Points, in no order, along strands that fork, close into loops and pass close to each other.
Points whose rows are less than 118 apart are linked; no others are.
J117: [20 -4 -5 17 1 2 -18 41 0 -16 41 8 35 11 7 15 27 11 -8 -4 10 44 -1 -26 -14 8 -2 -15 -14 10 -17 11 17 -14 24 13 -23 -2 34 -6 -49 -2 14 33 10 27 0 -1 12 16]
J414: [-29 2 3 -26 1 -22 31 -2 23 20 -34 20 -14 -9 -3 -27 8 18 22 -23 -20 -27 -22 -21 -26 16 -18 15 -8 -6 3 -13 9 19 12 -12 -21 -7 28 11 40 -6 33 12 -35 -12 -14 6 12 -4]
J672: [28 49 36 -9 -29 13 37 24 18 -20 30 -3 30 -16 -43 -8 6 26 8 36 -19 33 -17 -17 -10 20 -17 5 -8 37 8 -7 2 6 18 1 -31 -51 34 -19 -54 2 -12 39 70 8 -23 25 1 3]
J219: [-3 20 -8 -9 -13 -9 -1 25 -19 18 -24 -1 20 -18 -21 5 -23 16 -2 9 11 27 -14 -10 -1 -28 2 13 -6 26 18 23 2 14 34 -25 4 -16 25 25 -12 27 -24 -20 1 -15 -23 -5 -4 -12]
J90: [-3 -22 -50 -17 -5 13 -8 -50 9 8 -27 -8 -5 53 2 0 -15 21 -29 -3 12 -20 36 14 -7 0 -8 -4 -29 -50 0 12 17 1 5 -2 9 4 -13 6 25 -10 35 23 -5 -20 37 0 1 7]
J590: [24 -6 -17 9 13 -1 -29 -37 -11 8 -41 -33 -14 -5 -3 15 -36 -11 1 9 -4 -17 7 13 22 -30 2 5 16 -22 2 -9 -7 -6 -31 -5 22 -24 -43 36 30 27 -21 -28 -18 -38 -14 -10 -13 1]
J753: [-13 -4 38 8 -21 7 30 15 -11 -3 -9 -23 2 -17 7 -5 14 -36 -1 -9 -6 19 -12 15 2 -27 8 5 4 23 -12 8 -39 25 7 17 -3 -6 -55 -22 6 16 6 -20 14 -8 -23 12 9 -27]
J968: [-5 -16 -3 -13 -7 -5 -41 -2 22 24 22 16 -4 35 2 -28 -11 7 29 4 -14 -31 33 -12 0 3 3 -34 -20 -3 11 -15 -16 9 -3 -5 14 3 -27 -17 36 -14 -19 3 -7 -6 14 19 -5 -7]
J371: [45 -11 1 24 -1 1 11 15 11 9 -33 9 10 -43 -3 7 -9 -26 -13 9 18 -4 -18 1 31 -4 -8 -3 17 6 11 19 -22 10 -16 -2 20 -30 -9 37 7 26 -5 -2 13 2 -32 6 -13 -15]
J92: [-10 -12 8 -17 3 -15 -9 -5 10 17 4 16 -25 35 14 -24 -1 34 17 10 -12 -42 43 -1 11 2 3 4 -23 -18 13 -19 3 -13 -5 -21 24 27 -6 -3 27 -19 -8 -7 7 -3 5 -6 5 12]
J601: [26 -8 2 0 -7 -4 -26 14 -20 -22 46 12 46 21 -8 -5 0 16 -28 -8 21 31 20 -17 25 -25 13 16 -10 33 14 -8 2 -22 32 -20 9 -36 16 5 -45 -22 -6 1 12 21 32 3 -13 11]
J445: [16 -2 20 -8 24 25 12 -1 -11 1 9 -30 14 -4 -26 -5 15 33 17 31 7 14 15 12 14 6 0 18 -13 31 49 -40 0 -16 8 -9 -21 -4 11 8 -24 -21 -7 -9 11 3 -6 6 0 22]
J124: [10 8 30 -46 14 16 -25 -21 -23 -6 41 -15 15 -10 -10 -1 12 10 -16 24 -46 58 31 5 11 9 -2 -15 -21 15 17 -28 -21 -19 9 -21 22 20 9 -27 -45 -40 -33 -15 39 33 -27 -15 -29 8]
J443: [-25 0 -5 28 22 22 2 27 -4 -14 32 6 -17 4 -6 16 28 -34 13 16 11 -6 -15 7 -22 28 32 -50 1 19 -25 16 -8 16 -10 21 3 31 -3 -16 -36 32 4 13 2 -3 -1 -2 -17 2]
J797: [-26 4 19 0 -15 7 45 26 4 5 21 -26 5 15 0 -19 4 -21 4 -16 -3 7 0 -18 -8 -8 -6 19 -19 32 -37 5 27 13 -9 17 -29 -11 -20 -47 -3 -15 18 11 12 6 8 8 45 17]
J232: [25 28 13 -7 -48 26 1 38 5 -3 25 13 47 -12 -35 3 21 25 24 24 -8 52 -22 -36 4 0 -26 6 -15 17 2 17 14 -10 14 1 -13 -30 58 4 -43 -20 -20 38 56 18 -16 -1 -7 10]
J162: [-8 14 35 -20 -18 -15 16 -6 7 -1 16 -15 30 -22 -14 -20 -13 -1 -23 33 -39 21 -30 -10 13 5 -7 -6 -5 26 19 9 -2 -10 -2 -36 10 -17 -22 -25 -37 4 -21 -10 45 9 -41 -7 -8 4]
J482: [-25 7 22 -11 -21 -7 24 39 -12 -14 36 -13 24 10 4 -26 -6 3 -23 -4 -1 30 -1 -12 1 -17 -2 12 -8 33 -19 0 5 -11 11 12 -16 -20 -13 -24 -30 12 5 12 18 20 6 11 20 22]
J27: [-4 11 30 -23 -7 13 -33 8 -22 -13 37 -23 13 -23 -20 -22 24 29 3 40 -35 41 -4 -16 14 10 -20 4 -3 13 17 -52 -13 -30 8 2 -3 20 6 -28 -58 -16 -25 12 33 33 -15 10 -19 29]
J959: [5 6 18 63 35 13 14 20 -2 -27 43 3 -8 9 6 50 17 -32 -3 19 29 22 -22 37 -13 18 22 -51 3 14 -16 5 -23 18 10 40 -12 28 -8 -8 -28 30 15 8 12 5 2 8 7 -20]
J565: [49 -2 1 35 30 -11 -24 12 21 -10 9 -8 8 -17 6 29 4 -5 -29 -12 31 26 -16 23 8 -7 6 -23 14 -12 17 27 7 10 9 21 18 -20 11 18 16 0 -7 -24 0 9 -8 -10 13 -1]
J430: [1 3 -12 15 36 14 -21 -33 8 -29 -10 0 -4 10 31 19 3 0 -14 10 12 -18 22 30 -6 16 24 -21 5 -41 -4 3 25 -22 -17 23 29 48 20 -3 -2 -6 -13 -6 5 8 17 -3 4 17]
J991: [-37 -9 16 0 -7 9 33 27 -20 -14 8 -15 -2 1 15 -4 -5 -9 8 11 7 -2 -10 3 -11 -17 11 1 8 25 -13 8 -9 20 1 11 -30 1 -46 -3 17 29 13 -4 -15 -13 3 28 3 -21]
J611: [19 -13 -10 -16 6 17 -20 10 -17 -41 9 14 22 36 -1 -28 10 25 -15 -7 15 -29 46 -27 11 0 -10 20 -14 -17 9 -45 -12 -7 23 -10 4 -15 14 12 -23 -22 7 37 -5 10 47 25 0 30]
J65: [-12 1 12 17 -20 -7 19 8 -3 26 -25 -4 -33 -11 10 -9 11 -35 19 -9 -29 -7 -32 14 4 -2 4 5 -7 -1 -3 1 -27 29 -2 24 -1 -3 -44 -16 22 -17 -2 -16 1 -9 -14 -7 28 -23]
J843: [13 -15 -6 -12 31 35 -20 30 -6 -10 -5 18 3 4 -7 11 15 13 8 12 21 4 14 -15 -7 47 -5 -19 -18 -17 2 17 -2 -29 22 2 8 9 48 27 -8 7 23 51 -34 20 -8 5 -20 20]
J370: [-50 23 16 -7 -28 7 27 46 -10 -18 6 1 19 0 -3 -13 -11 16 10 28 5 18 -37 5 -12 -14 -3 11 8 21 0 24 6 22 9 -17 -45 8 -15 6 14 37 -9 -7 -2 -28 -33 8 -10 -18]
J379: [60 -17 7 26 -15 -11 10 -38 5 21 11 -5 -8 -15 -20 6 -3 -45 -24 -28 33 20 -10 27 24 -4 16 20 15 -14 -1 19 -16 7 -1 19 30 -7 -35 -3 2 -9 21 -51 -13 14 -13 19 10 -45]
J990: [3 -20 -2 -13 24 -6 -41 -21 -17 -2 -32 -19 7 0 -4 39 -40 8 8 16 32 -18 0 20 32 -22 5 1 10 9 3 -1 -16 -9 -5 -15 3 -20 -21 57 4 23 -14 -22 -36 -23 -20 -20 -10 -2]
J804: [2 -9 -7 5 13 42 -20 25 0 -11 41 -5 4 14 4 22 19 -17 14 19 16 7 18 -9 -17 22 15 -24 -24 15 9 -4 -10 -32 8 37 -17 34 6 -12 -46 -12 26 4 -13 -2 44 7 -23 13]
J304: [-1 -11 -43 13 4 6 -24 -33 -8 14 -36 -17 -27 2 21 13 -33 -10 -11 -1 -7 -8 14 8 4 -24 -2 2 8 -43 -25 7 28 -1 -25 1 22 20 -15 9 44 11 -9 -22 -13 -36 2 -21 8 10]
J322: [30 -27 -12 20 5 -2 -44 7 -7 -27 25 6 36 28 17 20 -2 -3 -45 -28 44 36 21 13 7 -34 22 -3 9 9 -13 13 6 -24 10 -11 11 -20 3 9 -18 -15 11 -1 -3 -1 36 4 -3 21]
J4: [-15 -15 -24 -22 -10 3 -17 12 -7 3 -18 11 -5 13 24 4 4 -3 6 7 19 -21 -9 -4 2 -13 8 7 10 -2 -4 13 5 1 -13 4 -2 -4 4 20 13 19 7 11 -10 -13 9 -4 12 16]
J858: [-20 6 -33 11 -27 -7 22 48 8 42 6 29 11 1 -8 13 -8 -22 28 2 18 13 -27 -38 -9 -9 -11 -5 -9 17 -24 37 23 -4 -12 6 -20 24 2 7 -3 17 16 0 -27 -20 -7 -5 -3 -7]
J718: [-37 22 31 -32 -10 0 19 34 0 -37 26 -12 29 -10 -12 -35 -12 19 -11 3 -38 30 5 -18 -2 -6 -22 45 -10 20 -19 -13 23 -10 12 -11 -8 -29 17 -24 -41 -24 -3 32 36 18 -22 9 14 38]
J323: [-9 1 -8 29 -26 7 28 28 13 47 16 22 -17 12 -8 -8 -12 -29 36 2 -3 -12 -19 -14 -15 18 -13 -16 -32 15 -26 11 15 7 -6 12 -18 6 -12 -15 26 -2 24 23 -21 -10 9 2 10 -13]
J337: [-22 18 10 -10 2 -28 11 -29 15 -12 -6 4 -41 29 11 -19 0 28 0 -4 -27 -37 46 15 -11 5 10 31 -10 -29 -24 -31 -5 11 -7 -9 21 20 -8 -3 38 -12 5 -4 32 7 -17 -19 25 12]
J466: [-5 -8 -16 -16 0 -19 17 -28 7 28 -36 8 -8 2 0 -5 -18 4 17 -23 -8 -23 -11 -20 -23 -3 -11 -2 -12 -17 3 6 0 -1 11 -13 -11 8 0 20 35 21 44 5 -61 -14 13 18 10 -15]
J561: [-13 20 15 -12 11 6 33 -3 4 -44 -14 -9 13 0 32 -34 18 22 -13 -4 -22 -21 38 -17 -7 13 8 35 6 -18 -13 -38 0 -6 -7 6 -4 -6 -9 -15 -2 1 42 32 2 13 12 26 29 38]
J335: [-49 21 28 -30 11 -12 26 -1 -22 -30 -2 -4 8 0 -3 -19 -6 21 -5 17 -18 16 -5 24 -19 -5 1 28 -6 16 34 -21 -9 -2 20 -38 -12 5 14 8 -15 -14 -29 -16 0 -5 -20 -11 -20 6]
J668: [-25 23 14 -16 -5 -12 49 15 20 19 -22 20 8 -5 -29 -22 -4 24 7 -14 -22 -29 6 -15 -20 28 -18 33 -33 -3 12 -2 15 7 45 -35 0 -4 49 7 18 -2 18 18 -2 11 -18 16 4 9]
J122: [-44 4 -15 -3 22 3 12 -12 10 -27 -30 5 -18 -19 36 5 13 -41 14 31 -13 -37 -16 -3 -9 15 28 -7 34 -23 -19 0 -3 -20 -19 2 5 48 -6 -9 -19 27 0 -2 -28 -18 9 2 -21 -2]
J39: [29 4 -16 -2 12 -33 1 -37 -9 0 -19 19 -32 -17 -16 7 -34 -6 -13 -15 2 -21 1 40 5 -25 -22 36 15 7 10 -26 -15 28 16 -33 23 -34 17 32 14 -1 -21 -23 1 -33 9 -6 -14 -30]
J353: [-46 6 -13 -39 -28 -6 5 31 -6 11 -22 1 24 -6 -14 -14 -14 24 33 17 -5 28 -37 -17 -4 -24 -3 4 -3 11 -5 35 6 12 18 -7 -13 -4 -7 25 -3 32 -4 -13 -13 -31 -26 -1 -16 7]
J128: [-20 3 7 7 3 1 -6 -1 0 -7 24 -2 -16 23 27 5 9 -19 -9 20 -7 -9 3 -3 -10 3 19 -9 12 13 -14 -17 22 -37 -13 14 -5 30 0 -37 -37 -9 -20 3 14 7 35 -16 3 8]
J365: [-6 19 -11 22 -12 -32 8 -47 -7 19 -37 15 -19 -22 1 -14 2 -21 22 -31 -28 13 -21 -15 -22 7 -17 31 -7 -60 -46 1 8 29 -9 19 0 10 -17 -46 38 7 24 8 -19 2 6 14 49 -42]
J15: [50 -14 -19 2 26 5 -3 -47 18 10 -7 -2 -12 -9 -24 6 1 2 -14 10 11 -11 3 12 30 23 5 11 -3 -3 61 -23 -28 -18 8 -27 19 -10 14 21 -1 -4 -17 -25 7 0 7 -9 -22 -20]
J513: [-2 -33 -34 -16 -13 11 8 -28 12 21 -32 2 -8 42 4 -7 -11 -7 9 -23 12 -11 11 -11 -10 -1 -19 5 -22 -42 -15 1 1 2 21 1 -12 -17 -27 3 46 -8 35 15 -37 -19 35 21 11 -31]
J795: [32 -20 -31 21 -43 12 -6 15 13 40 -23 7 5 5 11 38 -4 -30 4 -22 11 -4 -10 -11 3 -27 -7 -10 32 2 -16 39 -17 4 -26 16 -11 -2 -29 20 21 8 0 0 -9 -11 24 0 -10 -36]
J46: [0 -34 -4 -15 15 37 -52 22 -15 1 6 16 4 18 3 35 -5 3 12 14 35 -11 11 1 0 15 2 -29 1 -3 18 11 -17 -38 11 1 6 9 19 25 -15 -2 2 25 -22 12 2 3 -40 3]
J468: [39 -9 -28 26 -18 -8 -14 -37 1 15 -12 -14 -11 12 25 26 -16 -20 -24 12 -4 -5 8 34 14 -24 10 1 27 -15 -18 0 20 -13 -34 0 18 15 -22 2 20 -15 -6 -14 9 -19 22 -31 9 -4]
J494: [-31 -4 -10 -9 -3 0 -8 -14 -9 7 -56 -16 -26 -6 33 12 4 7 29 3 4 -22 -18 -4 -21 -14 2 -4 21 -9 -9 9 1 15 -25 16 -31 2 -18 25 28 32 -1 19 -11 -28 -6 2 1 -21]
J66: [-1 -15 2 -25 22 26 -51 2 -17 -23 19 -2 -7 8 -1 21 2 4 8 17 20 -16 35 -6 7 17 -5 -14 -31 -22 16 -20 -28 -40 -1 10 -2 42 15 7 -21 -27 1 18 -18 8 32 14 -30 21]
J282: [-8 12 23 0 3 -21 34 -5 -11 -13 -6 6 -20 9 6 -22 -3 -1 -21 -25 -23 -15 21 25 -2 -12 3 28 -5 2 -15 -12 1 16 14 -15 9 -16 4 -10 8 -9 4 13 31 14 -2 -11 38 16]
J992: [-29 10 -26 15 8 -5 17 -30 4 -5 -48 -10 -19 -12 31 5 13 -29 16 6 -23 -29 -24 -8 -34 6 10 -13 33 -22 -35 4 19 3 -36 15 -9 35 -15 -22 25 36 -3 17 -7 -18 6 9 -3 -23]
J222: [19 -8 -14 2 16 1 -44 -17 -6 -8 -6 -24 27 5 10 42 -5 -6 1 21 30 7 17 13 39 -10 29 8 19 14 15 -20 -5 -36 -16 -23 8 -15 -2 40 -18 0 -6 -35 -24 -7 -6 -30 -12 10]
J107: [18 -6 4 10 22 7 1 45 4 5 -17 18 10 -16 -13 17 24 5 12 17 20 5 -5 -5 -14 30 15 -7 -25 -3 13 22 -7 -1 17 -1 6 -5 40 36 -1 6 4 37 2 19 -53 -1 -12 28]
J253: [-37 16 11 -14 -1 -1 25 2 -5 -22 10 9 8 7 12 -33 16 17 13 -6 -13 -27 19 -29 -20 30 14 1 23 12 -9 -27 14 -24 -23 9 -29 1 1 -24 -21 6 20 23 -21 16 30 23 9 12]
J43: [-21 16 7 34 -7 -14 -4 -15 2 4 -21 15 -17 -42 5 3 12 -17 34 -34 -31 -2 -44 -43 -17 -2 -34 0 -21 -38 -50 -3 -15 42 -25 26 -8 13 -9 -25 55 25 2 21 -19 2 -14 9 17 -27]
J438: [-10 8 28 24 19 -8 1 -10 -16 -13 -10 -8 -12 9 13 6 6 -10 -8 19 -9 -23 -2 26 5 4 14 -9 7 -6 1 -6 9 -9 -16 26 -1 37 -12 -24 -11 8 1 -2 -1 10 12 0 17 -2]
J291: [-10 -8 -32 -20 27 21 -34 -55 -2 -22 0 -19 -21 15 6 27 -16 20 -16 2 16 -20 32 46 7 12 6 -25 -6 -64 21 -7 -4 -11 -20 6 23 52 -3 12 22 -21 -12 -23 0 -13 23 -20 -23 18]
J828: [-69 24 32 -45 -16 -5 12 8 -11 -51 37 10 28 -9 -16 -33 0 55 7 2 -39 1 7 -19 -1 16 -8 56 4 5 -11 -35 20 -30 5 -15 -2 -1 11 -12 -21 -20 -7 8 32 13 -10 11 -9 41]
J604: [66 -12 -27 17 -1 0 -17 -36 36 33 -16 -3 -9 -14 -38 14 -37 -8 -24 -37 6 6 -21 7 19 -5 -3 7 41 -21 18 19 -12 25 -5 -10 21 -29 -14 25 15 16 -3 -62 -24 -14 16 -10 -18 -29]
J524: [19 -7 13 27 -5 -7 14 7 0 23 -23 5 -14 -26 7 -10 10 -19 -1 -1 -19 -12 -12 4 22 14 -1 -5 12 7 12 8 -19 13 -25 9 33 5 -16 -7 17 1 -15 -1 17 6 -41 -8 0 3]
J556: [2 -13 24 6 -17 -13 4 3 11 24 13 3 2 27 12 -30 -16 -9 1 -5 -23 -8 17 -6 0 -7 -6 -32 -7 27 10 -19 -11 17 -4 0 -2 -13 -42 -36 11 -18 -21 -1 16 2 13 7 0 -34]
J706: [29 -12 -15 17 -39 24 12 10 26 34 26 -2 4 19 5 15 20 -31 3 -9 28 1 10 10 -4 -16 18 -16 25 30 -4 27 -7 -5 -17 23 -25 2 -33 0 4 -24 17 -11 5 -9 40 4 -2 -17]
J233: [35 -16 4 0 11 11 -9 -23 -6 -26 -11 4 3 7 18 7 0 -20 -23 1 13 3 22 31 12 -12 0 3 11 -9 26 -8 -18 -3 7 5 22 -23 -17 29 14 -21 -7 5 17 -10 12 11 8 -6]
J85: [17 -26 -45 -2 9 24 -38 -55 13 11 -31 -26 0 28 -2 25 -24 17 -21 10 21 -16 20 47 7 3 10 -12 -9 -47 18 11 -1 -11 -9 21 10 14 -6 38 21 -19 4 -4 -13 -17 11 -17 -13 8]
J526: [53 -13 7 21 29 -8 0 -29 20 -26 -36 -10 9 -50 3 21 -1 -12 -10 -10 8 10 -22 17 24 0 -8 24 34 -13 17 4 -26 2 -10 -18 16 -36 -15 44 13 30 -16 -27 7 -17 -36 4 -12 -37]
J69: [-8 11 33 24 10 -4 -10 9 0 -12 -4 3 -39 -24 -14 -8 -1 -6 -16 -26 -27 -33 -40 11 4 3 -19 -26 25 -24 -3 22 8 66 13 21 18 19 18 -4 23 13 -35 -33 1 19 -35 1 1 -10]
J739: [-46 6 14 -5 1 1 9 6 -28 -23 28 -10 15 10 7 -19 2 -10 17 21 -2 -4 0 -18 1 -1 3 29 19 17 -19 -23 32 -40 -20 17 -37 23 -3 -31 -22 15 13 5 -7 -3 34 -1 -7 22]
J774: [-40 6 -30 1 3 3 14 10 0 -3 2 4 -15 5 17 7 26 -19 14 7 -2 -31 -20 -9 -29 44 26 -44 23 13 -9 10 3 -10 -31 11 0 33 18 -20 -11 15 20 8 -30 7 8 8 -18 -2]
J801: [2 -18 -9 -18 -37 23 18 19 18 32 40 -9 12 14 -8 -4 6 -27 19 16 13 18 -2 0 6 -1 4 -10 13 58 14 7 12 -32 -17 16 -13 12 -26 -10 -25 -39 -1 -39 6 -17 19 -3 -8 -11]
J663: [-68 25 16 -30 16 -35 6 -22 11 -14 -1 -5 4 -8 19 -35 21 38 1 -9 -25 -15 -17 -14 -8 -2 22 0 21 13 -23 -7 10 -3 -17 -21 -9 27 -2 -39 -3 29 -11 -9 -23 18 -14 8 -7 1]
J844: [-20 35 2 -26 2 -40 22 -25 6 9 -19 0 -20 -10 22 -29 -8 7 -9 -34 -36 -19 -2 -18 -19 14 15 -11 16 -3 -14 -6 12 -4 -10 -15 9 19 10 -34 16 18 21 0 -24 16 7 5 15 -11]
J204: [45 -19 0 15 9 11 -12 -19 10 7 -4 11 0 5 -2 17 10 17 -20 3 28 -28 23 18 24 19 8 -30 6 6 51 1 -20 -1 -4 2 8 -18 3 9 0 0 -10 -7 13 11 17 12 -6 -15]
J582: [11 9 -4 0 -18 7 -3 48 -10 27 -19 13 34 -13 -31 14 6 23 16 36 22 19 -5 -13 17 2 3 -4 -14 12 12 34 16 6 14 -10 6 -17 33 25 -13 9 -6 15 10 -4 -40 -15 -11 21]
J123: [28 8 7 13 29 -28 -8 -48 -15 -13 -19 4 -16 -14 -12 27 -13 0 -1 5 5 -19 -5 47 22 -7 6 23 21 2 40 -34 -25 -2 9 -31 16 -4 -5 40 16 -11 -37 -31 0 -17 -3 -20 -21 -20]
J88: [-25 -3 34 -10 -12 -8 -7 11 -2 12 26 -6 10 -1 5 -23 -10 -13 0 27 -20 2 -9 -13 23 -7 -6 -31 0 27 -4 -1 -8 1 -10 -4 13 5 -34 -32 -15 13 -28 -9 14 9 -23 17 -4 -10]
J148: [31 -8 -19 40 -25 9 -18 -2 -5 32 -30 -5 -20 -29 6 32 -6 -37 6 -23 -1 -7 -19 -5 19 -19 -22 -7 28 -24 -30 23 5 26 -38 27 13 -3 -29 3 28 18 -18 -3 10 -12 0 -15 1 -21]
J776: [32 3 23 8 62 -20 -15 -27 -4 -7 40 -5 -17 -5 6 17 5 22 -30 -17 0 26 34 37 -10 5 8 -15 -22 -18 6 -24 5 -6 20 -12 21 8 31 -16 -20 -29 -11 -6 22 24 -3 -41 -3 33]
J367: [-32 -7 -3 -15 -11 25 17 29 0 26 18 -11 -9 2 -8 -1 10 -1 49 34 6 15 -15 0 -2 10 -4 -10 -7 39 10 -1 17 -28 -15 5 -19 31 -1 -1 -12 -25 -8 -24 0 -27 -1 -21 -11 -2]
J880: [6 7 0 60 -5 9 10 -5 -24 -14 -3 -8 -10 4 8 43 9 -23 8 26 24 -9 -27 31 -5 13 11 -12 21 4 -11 3 -1 6 -19 37 -11 18 -24 -6 2 29 8 2 9 2 18 13 10 -26]
J756: [37 -12 -16 -14 4 6 -6 -23 -13 2 1 12 -14 4 -3 1 -29 -12 -33 -28 10 -25 19 25 11 -17 -13 -5 19 -7 13 6 -20 20 18 -20 26 -38 -10 30 25 -8 -22 -28 -2 -27 29 1 -6 -20]
J896: [-16 14 15 -10 -9 -42 30 -7 -2 7 -11 0 -9 -1 17 -18 -23 -16 -16 -58 -39 -3 -2 -12 -25 -5 -17 24 -13 -13 -34 2 7 25 1 -3 -3 -6 -1 -36 15 -7 12 8 -1 17 5 -8 34 -17]
J5: [15 10 26 38 33 -1 -20 -2 5 6 -3 -10 -22 -21 -4 8 -12 -6 -35 -16 7 7 -23 24 8 3 -2 -33 21 -19 26 19 19 32 3 14 24 5 16 -2 9 6 -22 -34 -1 17 -30 -24 -4 10]
J289: [47 -8 -32 18 -12 -2 -26 -49 -9 24 -23 -6 -16 -6 -22 17 -19 -7 -35 -29 18 9 1 34 13 -32 -23 17 17 -34 -3 13 5 23 1 -11 18 -33 -15 14 43 -3 -10 -33 -9 -21 24 -4 15 -11]
J636: [-83 28 30 -44 -15 -27 20 -2 -3 -34 0 1 6 -13 6 -34 15 44 9 7 -21 -4 -1 -7 -8 6 15 37 -8 6 -1 -16 -5 -14 1 -40 -3 20 9 -8 -8 -5 -13 -9 3 10 -33 3 -22 20]
J703: [56 -3 -11 15 45 -23 -22 -8 27 -13 32 12 3 4 3 16 15 9 -40 -24 15 38 19 30 4 -4 15 -23 10 -3 17 -5 -1 3 17 -24 27 -32 35 6 -15 -18 -13 -26 11 -2 -1 -20 -2 12]
J20: [5 -2 8 -11 -8 8 -26 38 -22 -20 34 22 29 0 -7 -4 15 20 -16 13 4 54 11 -12 6 1 12 -11 -16 19 10 15 3 -16 37 -11 8 -16 42 1 -48 -7 -17 12 16 24 -5 0 -17 -7]
J411: [46 -25 -7 -15 19 6 -58 8 -6 -45 42 10 23 16 6 -10 21 25 -12 -10 4 21 37 -13 15 -17 -2 1 -10 -12 24 -37 -20 -17 21 -14 14 -16 15 14 -39 -31 -12 17 7 13 36 25 -6 32]
J251: [16 -2 -29 28 0 -16 -17 -22 -5 23 -41 0 -22 -33 12 7 -21 -8 14 -26 -14 -12 -6 -22 14 -36 -21 10 6 -59 -34 25 17 31 -25 16 17 16 -16 4 50 15 1 -3 -13 -12 -6 -14 5 7]
J246: [51 -14 -11 20 -25 -35 10 -31 29 51 -6 8 -16 -11 -29 -5 -21 -17 -29 -37 3 3 -24 -12 11 -4 10 8 14 -5 14 23 -16 21 -14 2 4 -12 -29 8 3 4 2 -49 -13 12 -12 -1 9 -44]
J754: [-43 12 33 -19 8 16 35 25 -12 -18 7 -9 12 -3 -21 -12 5 25 26 30 -1 -5 11 6 -7 11 -8 20 -15 29 41 -19 2 -10 13 1 -33 -8 3 9 -3 -14 -3 5 9 -9 -18 14 -9 16]
J989: [-27 -5 -36 -21 -10 -7 -16 1 -17 10 -12 -3 0 9 15 0 4 15 5 -2 30 15 -8 -3 5 -18 21 31 2 14 11 8 16 -20 -4 -25 8 -11 29 23 -6 -2 1 -14 -25 -7 1 -40 5 30]
J935: [18 30 -15 2 -24 26 4 41 -20 5 46 0 39 -4 -18 6 30 29 24 32 19 59 -18 -26 3 17 -7 -5 -17 23 -13 10 27 -6 2 14 -22 8 31 -11 -42 9 5 34 31 22 -17 -5 8 22]
J87: [12 9 4 2 -1 -3 9 24 28 12 -22 17 3 -1 -16 -14 4 8 2 -4 4 -42 11 -14 -2 10 -18 15 -38 15 14 7 12 33 40 -17 9 -36 40 13 13 -11 15 30 22 3 -12 12 -3 16]
J805: [-9 5 0 12 -20 -21 28 -20 2 29 -7 6 -5 -4 9 -13 -1 -35 7 -30 -13 -2 -5 -32 -24 -15 -28 29 -5 -23 -40 5 29 11 -4 0 -28 -4 2 -36 26 -14 40 20 -14 2 39 2 37 -28]
J488: [-28 3 20 1 5 -10 4 18 2 -9 -26 27 -31 -20 -11 0 -7 12 1 -19 -9 -41 -15 -3 -22 16 -8 -33 12 -7 2 21 -5 31 12 -1 15 14 26 3 20 38 -21 7 -14 21 -34 16 -25 -3]
J781: [-20 -1 -8 15 4 -6 -13 4 15 9 -21 26 -37 -17 -3 2 -5 -8 25 -35 -12 -34 -23 -18 -26 14 -16 -44 -5 -24 -25 19 -10 46 -7 26 -7 12 -6 -12 45 24 -2 15 -30 -1 -10 26 -1 -24]
J187: [26 7 26 -21 41 -5 -12 -32 -14 8 50 -17 -14 -9 -22 15 -5 18 -37 12 -29 26 44 15 -2 6 -13 -3 -24 -4 18 -35 -28 -15 17 -31 -1 28 20 -28 -29 -47 -16 -2 30 48 -5 -40 -16 22]
J25: [-46 15 -22 -29 -21 1 27 38 2 11 -15 8 21 -11 4 -11 -16 7 36 -12 -2 25 -32 -41 -16 -11 -2 -13 -5 13 -30 25 1 2 -3 -1 -31 11 6 2 13 52 34 0 -45 -20 -8 5 0 -19]
J164: [-29 -6 -15 -4 -1 7 31 -7 12 5 -11 1 -42 18 7 -21 5 -37 21 -4 -8 -31 7 17 -15 27 9 -6 -15 -20 -5 -4 -10 14 -3 34 -7 11 -34 -17 18 -24 20 -3 2 -12 22 11 31 -17]
J831: [24 -27 -10 -2 -20 17 18 36 33 -4 2 21 4 23 1 -20 33 -17 -2 -17 19 -17 18 -8 4 -2 -15 6 -17 21 8 13 -17 17 28 -1 -9 -39 12 20 -6 -32 15 42 11 7 8 7 -1 8]
J823: [25 -21 -1 4 1 17 10 21 -10 -45 2 13 23 30 24 -19 20 2 -9 -12 21 2 32 -14 -1 -14 -9 15 5 2 0 -27 -8 0 9 16 -12 -40 3 34 -10 -7 17 45 7 7 27 21 15 16]
J52: [19 -17 -26 -1 -4 10 -43 15 -12 1 14 -15 29 25 4 32 0 11 -1 3 41 34 4 5 25 -29 31 22 12 16 -7 18 22 -28 11 -16 10 -30 25 23 -13 5 11 -19 -17 -3 3 -27 5 25]
J19: [11 14 34 -18 7 -1 14 0 -1 -3 30 -40 14 -16 -19 -13 -2 33 -8 37 -24 28 -8 6 1 8 2 1 -18 31 37 -29 -2 -25 3 -4 -16 -6 -5 -18 -52 -15 -3 -9 41 17 -23 -21 9 23]
J574: [-29 14 -2 6 -9 4 34 21 31 32 27 -4 3 15 -18 -22 -2 -2 30 -15 -5 8 -12 -25 -21 17 -26 -8 -29 23 -30 4 40 7 -18 13 -36 -4 16 -46 25 -17 29 19 -12 5 6 8 38 7]

A fork is a point with three links, a tip a point with one. Leave the first point through the second and follow the links. Name the first fork or tip that comes.
J781 / J488 | J19
J353 / J25 | J636
J831 / J87 | J438
J703 / J565 | J896
J291 / J85 | J601
J438 / J880 | J52

A piece is two or more points that can be reached from each other along the links. Count, over all rows, the pieces, the separate loops (a circle has one, a figure eight two, a Y none), the forks (points with three links) and the tips (points with one).
pieces | 3
loops | 4
forks | 10
tips | 8

How many points has the smallest loop of links through each point below? Write none if it is on no loop.
J880 | 26
J776 | 21
J337 | 15
J756 | 6

Name the points in between on the shortest way along the links from the first point to the second, in order.
J582 / J828 | J219 > J353 > J25 > J858 > J323 > J574 > J797 > J482 > J718
J19 / J574 | J445 > J754 > J335 > J636 > J828 > J718 > J482 > J797
J124 / J365 | J187 > J776 > J703 > J565 > J5 > J69 > J488 > J781 > J43
J992 / J706 | J494 > J4 > J989 > J52 > J222 > J990 > J590 > J304 > J251 > J148 > J795
